A landscape with many valleys, sampled at points; each row gives a point and its height.
A ball rolls from a point to the lowest of its 4 nearest points, and stops where none of them is lower. Distance is the straight distance between rows; heights are no part of it.
Z_477: [-15 -66 -68 -37  18 -35  12 -21  21 -64  21 -68  14  10 -57 -47 -22 -12
 -30  55 -11]  height 84.0
Z_194: [-28 -17 -36   0 -32 -45 -27  11 -21  11 -13 -29  -3  17 -76 -56 -17  59
 -18  17  29]  height 54.1
Z_171: [  3  24  -5  39 -14  32  25  11  33  30  10   8 -12  12  15  12 -18 -50
  23   9   4]  height 6.0
Z_541: [-10  -7 -46 -20 -14 -59 -46  34 -73  35 -47  25   8  34 -48 -21 -40  50
 -46  -7  18]  height 53.2
Z_978: [-27  14  12  21  26  12  -6  19  11  40 -14  36  -4 -13  30  -4  20 -23
   5  -8 -33]  height 50.8
Z_763: [  1 -18  12 -31  -5  -8  27 -24  -8 -27  24  -1   2   4  14 -19 -40   8
 -35  18 -33]  height 6.7
Z_78: [-11  19  29  32   9  32   4  22   1  47 -16  32   4  -9  42  15  30 -14
   0  -5 -49]  height 5.9
Z_299: [ 59  35  46 -14 -12  58   2 -21  18  -3  -6 -17  -7  10  34  22   2 -11
  87 -16   8]  height 37.8
Z_742: [ 14 -20   0  -3  -4   4  32 -13  -5 -28  31  -5   7 -21  24   7 -44 -11
 -20  -2 -12]  height 5.2
Z_843: [-17 -33 -33 -41  22 -20  16 -21  29 -28   1  -3  10  26 -41 -62 -45 -15
  -9  45 -16]  height 67.9
Z_983: [-30   5 -13  -6  33 -33 -37   8 -12   1   0  12  -5 -24 -15  11  43  10
 -29 -23  11]  height 23.7
Z_497: [ 26 -20   3 -38  -5  -1  24 -36  -5 -38  22  28  -2   8  12   9 -42 -22
 -22  22  -1]  height 65.5
Z_511: [ -5  22  23  25   4  34  10   9  14  37   1  34 -18  25  21   9   2 -47
  14  19 -16]  height 39.3
Z_54: [ -9 -10   3   3   0 -14  24 -10   1 -28  35 -25  10 -21  22   1 -31   0
 -26   6 -18]  height 41.4
Z_425: [ 35  15  48  43 -20  61  27   7   8  25 -24  21  11  -1  51  67  46 -29
 -15 -10 -26]  height 29.3
Z_762: [-42   2  -5  12  15 -40 -21   5  20  -6  29 -11  -6 -10  -3   6  18 -12
 -26  11  14]  height 22.8
Z_740: [ 44 -17   5 -32  -8  18  25 -38   7 -44  15  29  -5   2   2  26 -28 -36
   7   8  36]  height 53.3
Z_40: [-35  -3  -9 -11 -29 -42 -13  10  -8  -2   4 -39  -9  21 -50 -42   5  55
 -24  23  16]  height 22.9
Z_981: [ 58  20  26 -17   9  48   4 -25   8 -16 -14   9 -19  -4  17   6  -8 -20
  85 -28  18]  height 52.8
Z_994: [ 56 -12  12 -33   8  14  -1 -43  22 -43  15  23  -9  -1  -4  22 -12 -36
  44   6  59]  height 70.1
Z_193: [-40   8   0  -5 -18 -50 -19   7   2 -11  26 -28 -14  11 -22 -16  13  39
 -31  22  12]  height 12.3
Z_868: [-34  -6   3 -17  -7 -30   3 -12 -14 -20  11 -43   2  -4 -21 -53 -14  48
 -24  18 -15]  height 49.0
Z_745: [-29 -14 -16 -11 -21 -35 -11   3 -18  -4   1 -44  -4   8 -57 -64 -10  61
 -18  14   7]  height 37.1
Z_777: [-34   7  -8  29  29  -3  -5   8  25  19  13  24  -5 -15   4   9  -1 -42
  -1  13  -7]  height 60.8
Z_480: [-23 -33 -32  -6 -17 -32 -10  -3 -22  -6 -17 -43   1  -4 -71 -67 -19  66
 -10   7   7]  height 56.4
Z_94: [-23 -30 -25 -21   4 -26  -6 -11 -29 -11 -18 -42   2 -17 -63 -73 -14  59
 -19   4  -3]  height 58.6
Z_240: [-24  14 -32  24   5 -15 -28  33 -30  29 -19 -14  11 -34  -7   2  56  30
  -3 -46   4]  height 42.9
Z_946: [ 58  30  53 -29   6  46 -11 -25  19 -13 -17   3  -8   7  32  10  -3  -9
  94 -25  -1]  height 47.3
Z_454: [ -8  10 -41  15  -2 -25 -33  22 -49  19 -13 -10   8 -32 -18  21  44  41
 -20 -44  20]  height 43.6
Z_255: [-23  26  33  46 -20  12   6  52  22  37  -9  -8  24   0  60  16  63  17
   7  -2 -39]  height 46.5
Z_178: [-24 -64 -59 -44  35 -38  -1 -30  16 -52   0 -46   5   8 -86 -56  -5  -8
 -40  47  -4]  height 79.7
Z_365: [ 52  32  63 -27  -8  50 -31 -28  35 -24  -8  -8  -7  11  60  41  17  -6
  96 -20 -26]  height 52.3
Z_265: [-20 -33 -33 -48  39 -25   3 -19  10 -34  -6  -8   7  10 -54 -65 -31   2
 -23  35 -24]  height 74.3
Z_776: [ 59  20  52 -36  17  30 -27 -36  31 -19 -15  21 -14   4  17  13  -8 -28
 102 -12  12]  height 59.7
Z_488: [ 39 -21  -1 -12  -5  20  37 -26 -10 -32  20  13   3 -27  21  16 -38 -29
  -1  -8  12]  height 40.8
Z_901: [ 24   9  48  66 -24  50  30  20  17  27 -26   4  24  -8  63  61  44 -17
 -18 -12 -21]  height 22.7
Z_248: [ 42  38  28  15 -34  61  21   1  25  13   5 -12 -18  35  25  25  11 -31
  56  10  28]  height 23.0
Z_404: [-36   6 -10   5  45 -22 -29  11  -1  19  -2  15  -3 -29   0  10  43  -1
 -13 -26   2]  height 33.8
Z_313: [-28  16 -14  25  25  -7 -11  37 -11  33 -13 -10   4 -37  10  -9  50  20
  10 -35  -8]  height 50.6
Z_783: [-18  -8  -4  28  -1 -24  22  -2  17 -27  40 -32   4 -18  12   4 -14  -7
 -21   1  -5]  height 38.7
Z_654: [ 42 -14  -4  -8  -1  19  28 -31  -6 -33  12  19  -7 -19  17  20 -34 -30
   7  -9  19]  height 40.1
Z_850: [  7   8 -15  39 -11  24  27  -2  16   5  22  -9  -2 -14  19   5 -28 -34
  25  -4  17]  height 19.4
Z_215: [ 26  18  52  24  -7  63  23   2  15  30 -20  31  -7  26  38  57  39 -38
  -6  -1 -19]  height 29.7
Z_90: [-21   7 -26  10  25 -20 -33  25 -34  17 -13  -2  -2 -37  -9   9  47  27
 -16 -39   6]  height 34.4
Z_942: [ 40  10  -1  22 -14  50  30 -12   5  -2  13  -4  -6 -13  16   9 -31 -31
  42 -16  17]  height 25.7
Z_138: [-29  28  -1  29   9   8  -9  42   1  45 -17 -10   8 -19  28 -16  58  25
  20 -27 -16]  height 48.7
Z_953: [ 45  21  62 -35  10  29 -37 -39  41 -22 -13  18 -11  11  37  30   3 -20
 101 -10 -21]  height 54.5
Z_461: [-37   6  -3   9  36 -36 -21  12   8   5  13  11  -6 -18 -14  12  29 -14
 -22  -6   8]  height 35.1
Z_936: [ -7  -6 -11  32  -5  -6  29  -4  13 -21  39 -24   7 -23  23  10 -31 -23
 -12   1  -4]  height 33.9
Z_319: [-21  -7   5 -11  -2 -25  14  -9  -6 -25  33 -32   3 -12  14 -23 -24  31
 -24  12 -33]  height 41.9
Z_402: [-13 -55 -35 -32  36 -30  -9 -19 -24 -30 -31 -23   7 -20 -75 -68 -12  32
 -37   7  -4]  height 76.0
Z_535: [ 14  29  34  20 -14  49  15  12  14  36  -9  33 -14  45  27  37  15 -46
  13  11  -9]  height 7.0
Z_65: [-25 -53 -38 -47  46 -27  -1 -28   4 -35 -16 -14   4  -4 -72 -63 -13   7
 -27  30 -15]  height 77.4
Z_690: [  0  -4 -38 -20 -25 -48 -29  36 -78  31 -25   7  14  28 -25   0 -31  60
 -49 -22  -2]  height 41.1
Z_795: [ -1   5 -39 -10 -24 -37 -31  28 -77  17 -13  -1   6   6 -24  26  12  55
 -45 -38  19]  height 43.3
Z_523: [-13  -1 -30 -27 -21 -39 -39  20 -75  23 -23  15  -5  22 -34   2  -5  55
 -51 -12   8]  height 20.2
Z_263: [-38   4 -11 -24 -21 -50 -30   5 -20   3   0  -6 -13  29 -50 -17  13  55
 -38  14  23]  height 7.6
Z_116: [ 55   3  15 -13   5  46  15 -27   4 -13   0   9  -9 -17  12  15 -24 -24
  60 -22  29]  height 38.9
Z_789: [-37   0 -12  30   5 -29   0   5  27  -8  36 -16   2 -12   5   9  -6 -21
 -23   5   9]  height 34.5
Z_206: [-18   2 -15  50   4   9  14  11  28  11  25  -3  -9  -6  14  10 -16 -47
  15  10   6]  height 27.8
Z_820: [-26  18   2  33  26  11   1  16  26  33  -1  33  -6  -6  20  10   6 -47
   8   6 -14]  height 72.5
Z_181: [ 23  32  11  28 -32  47  25   6  28  34   6   6 -19  30  20  16 -10 -44
  43  12  19]  height 17.4
Z_538: [-39  -1  -1   4   1 -46 -11   8  15 -13  38 -29  -3  -3 -10  -4  14  14
 -34  20  11]  height 15.2
Z_712: [ -2  13  37  82 -34  20  12  42  46  33 -19   6  34 -10  66  54  64 -19
 -16   2 -12]  height 24.6
Z_704: [-11 -23 -10 -50  17 -19  26 -24  14 -22  11  16  15  24  -8 -52 -50  -7
 -18  38 -22]  height 57.3
Z_169: [-33  14  16  29  22  11   1  37   4  47 -18  14   8 -29  34  -5  34   8
  10 -17 -38]  height 42.1
Z_870: [ 55  26  60 -29   0  48 -18 -29  20 -14 -11   3 -15   9  42  28   4  -3
  92 -20 -12]  height 46.2
Z_785: [-10  -6 -41 -13  -9 -58 -32  53 -84  42 -28  13  16  36 -30 -16 -49  62
 -45 -11  -7]  height 48.3
Z_406: [-36   6  -4 -10  17 -44 -29   8 -15  -3  15   1 -11   4 -27   8  38  28
 -34   0  21]  height 16.6
Z_419: [-23 -16   6 -35   9 -21  21 -18 -12 -19  13 -15   8  -1  -8 -48 -36  28
 -26  16 -35]  height 41.3
Z_993: [-21   1 -24  -1   8 -28 -35  15 -43  12  -5   3  -2 -27 -22  20  44  40
 -29 -37  18]  height 41.2
Z_416: [ 45  31  42   6  -8  57  10  -4  26  13 -18  19 -10  37  31  75  53 -45
  14  -3  15]  height 38.8
Z_192: [ 47  30  54  27  -5  72  21  -1  11  11 -32  22   3  13  38  78  57 -40
  -3 -16   1]  height 19.0
Z_807: [-23  -3 -34 -26 -23 -50 -41  24 -52  26 -20  17  -3  36 -58 -18 -10  55
 -38   3  19]  height 53.4
Z_626: [ 17   8  39  96 -34  47  26  28  36  27 -34   8  38 -15  52  64  61 -33
 -10 -14   9]  height 13.7
Z_83: [  6 -34 -34 -38 -21  -5  37 -20  34 -28  15   2  20  41 -17 -54 -69 -16
   4  55  -8]  height 70.0
Z_924: [-39  12  -4  23  41  -2 -18  19  12  27   0  28  -7 -22  12   2  24 -16
  -2 -12 -17]  height 53.9
Z_700: [-14   1 -20 -22  -8 -37 -33  13 -61  12  -7  18  -2   9 -31  14  22  54
 -50 -14  18]  height 40.2
Z_435: [ 36 -26   7 -45 -23   3  23 -38   9 -45  24  42   3  26   1  11 -47 -23
 -12  29  18]  height 64.1
Z_593: [ 36  -4 -11  17  -5  31  33 -20  -8 -19  16   5  -3 -30  20  12 -38 -27
  18 -15  15]  height 31.6
Z_476: [  1 -24   3 -55  -9 -13  29 -26  11 -30  19  27   2  29   4 -26 -48 -10
 -23  44 -15]  height 47.5
Z_584: [ 53  24  17   8 -20  61  18 -10  14  10   5 -16 -16   4  22  10 -12 -24
  77 -18  22]  height 29.4
Z_286: [-14 -45 -51  -3  -5 -30 -10  -5 -43 -15 -23 -37   6 -16 -80 -64 -22  63
 -19   1   8]  height 73.4
Z_10: [-19   4 -11  41   2  -9  14   4  25  -6  31 -15  -1 -11  20   8 -22 -35
  -5   6   7]  height 5.0
Z_513: [-11  18  31  43 -11  22  14  42   6  41 -11   5  13 -13  62  11  40   6
  -1 -10 -50]  height 44.4
Z_182: [ 55   3  26 -34  22  28 -16 -38  29 -31  -6  29 -15  -8   3  11  -9 -38
  79  -8  38]  height 63.0

Two balls start at each pair of points below. Name the first point that both come to, or write none.
Z_365 / Z_953: Z_299
Z_454 / Z_924: Z_983
Z_240 / Z_404: Z_983
Z_402 / Z_993: Z_263

Where does a ball stop that starts at each point below?
Z_313: Z_263
Z_776: Z_535
Z_946: Z_535
Z_981: Z_535
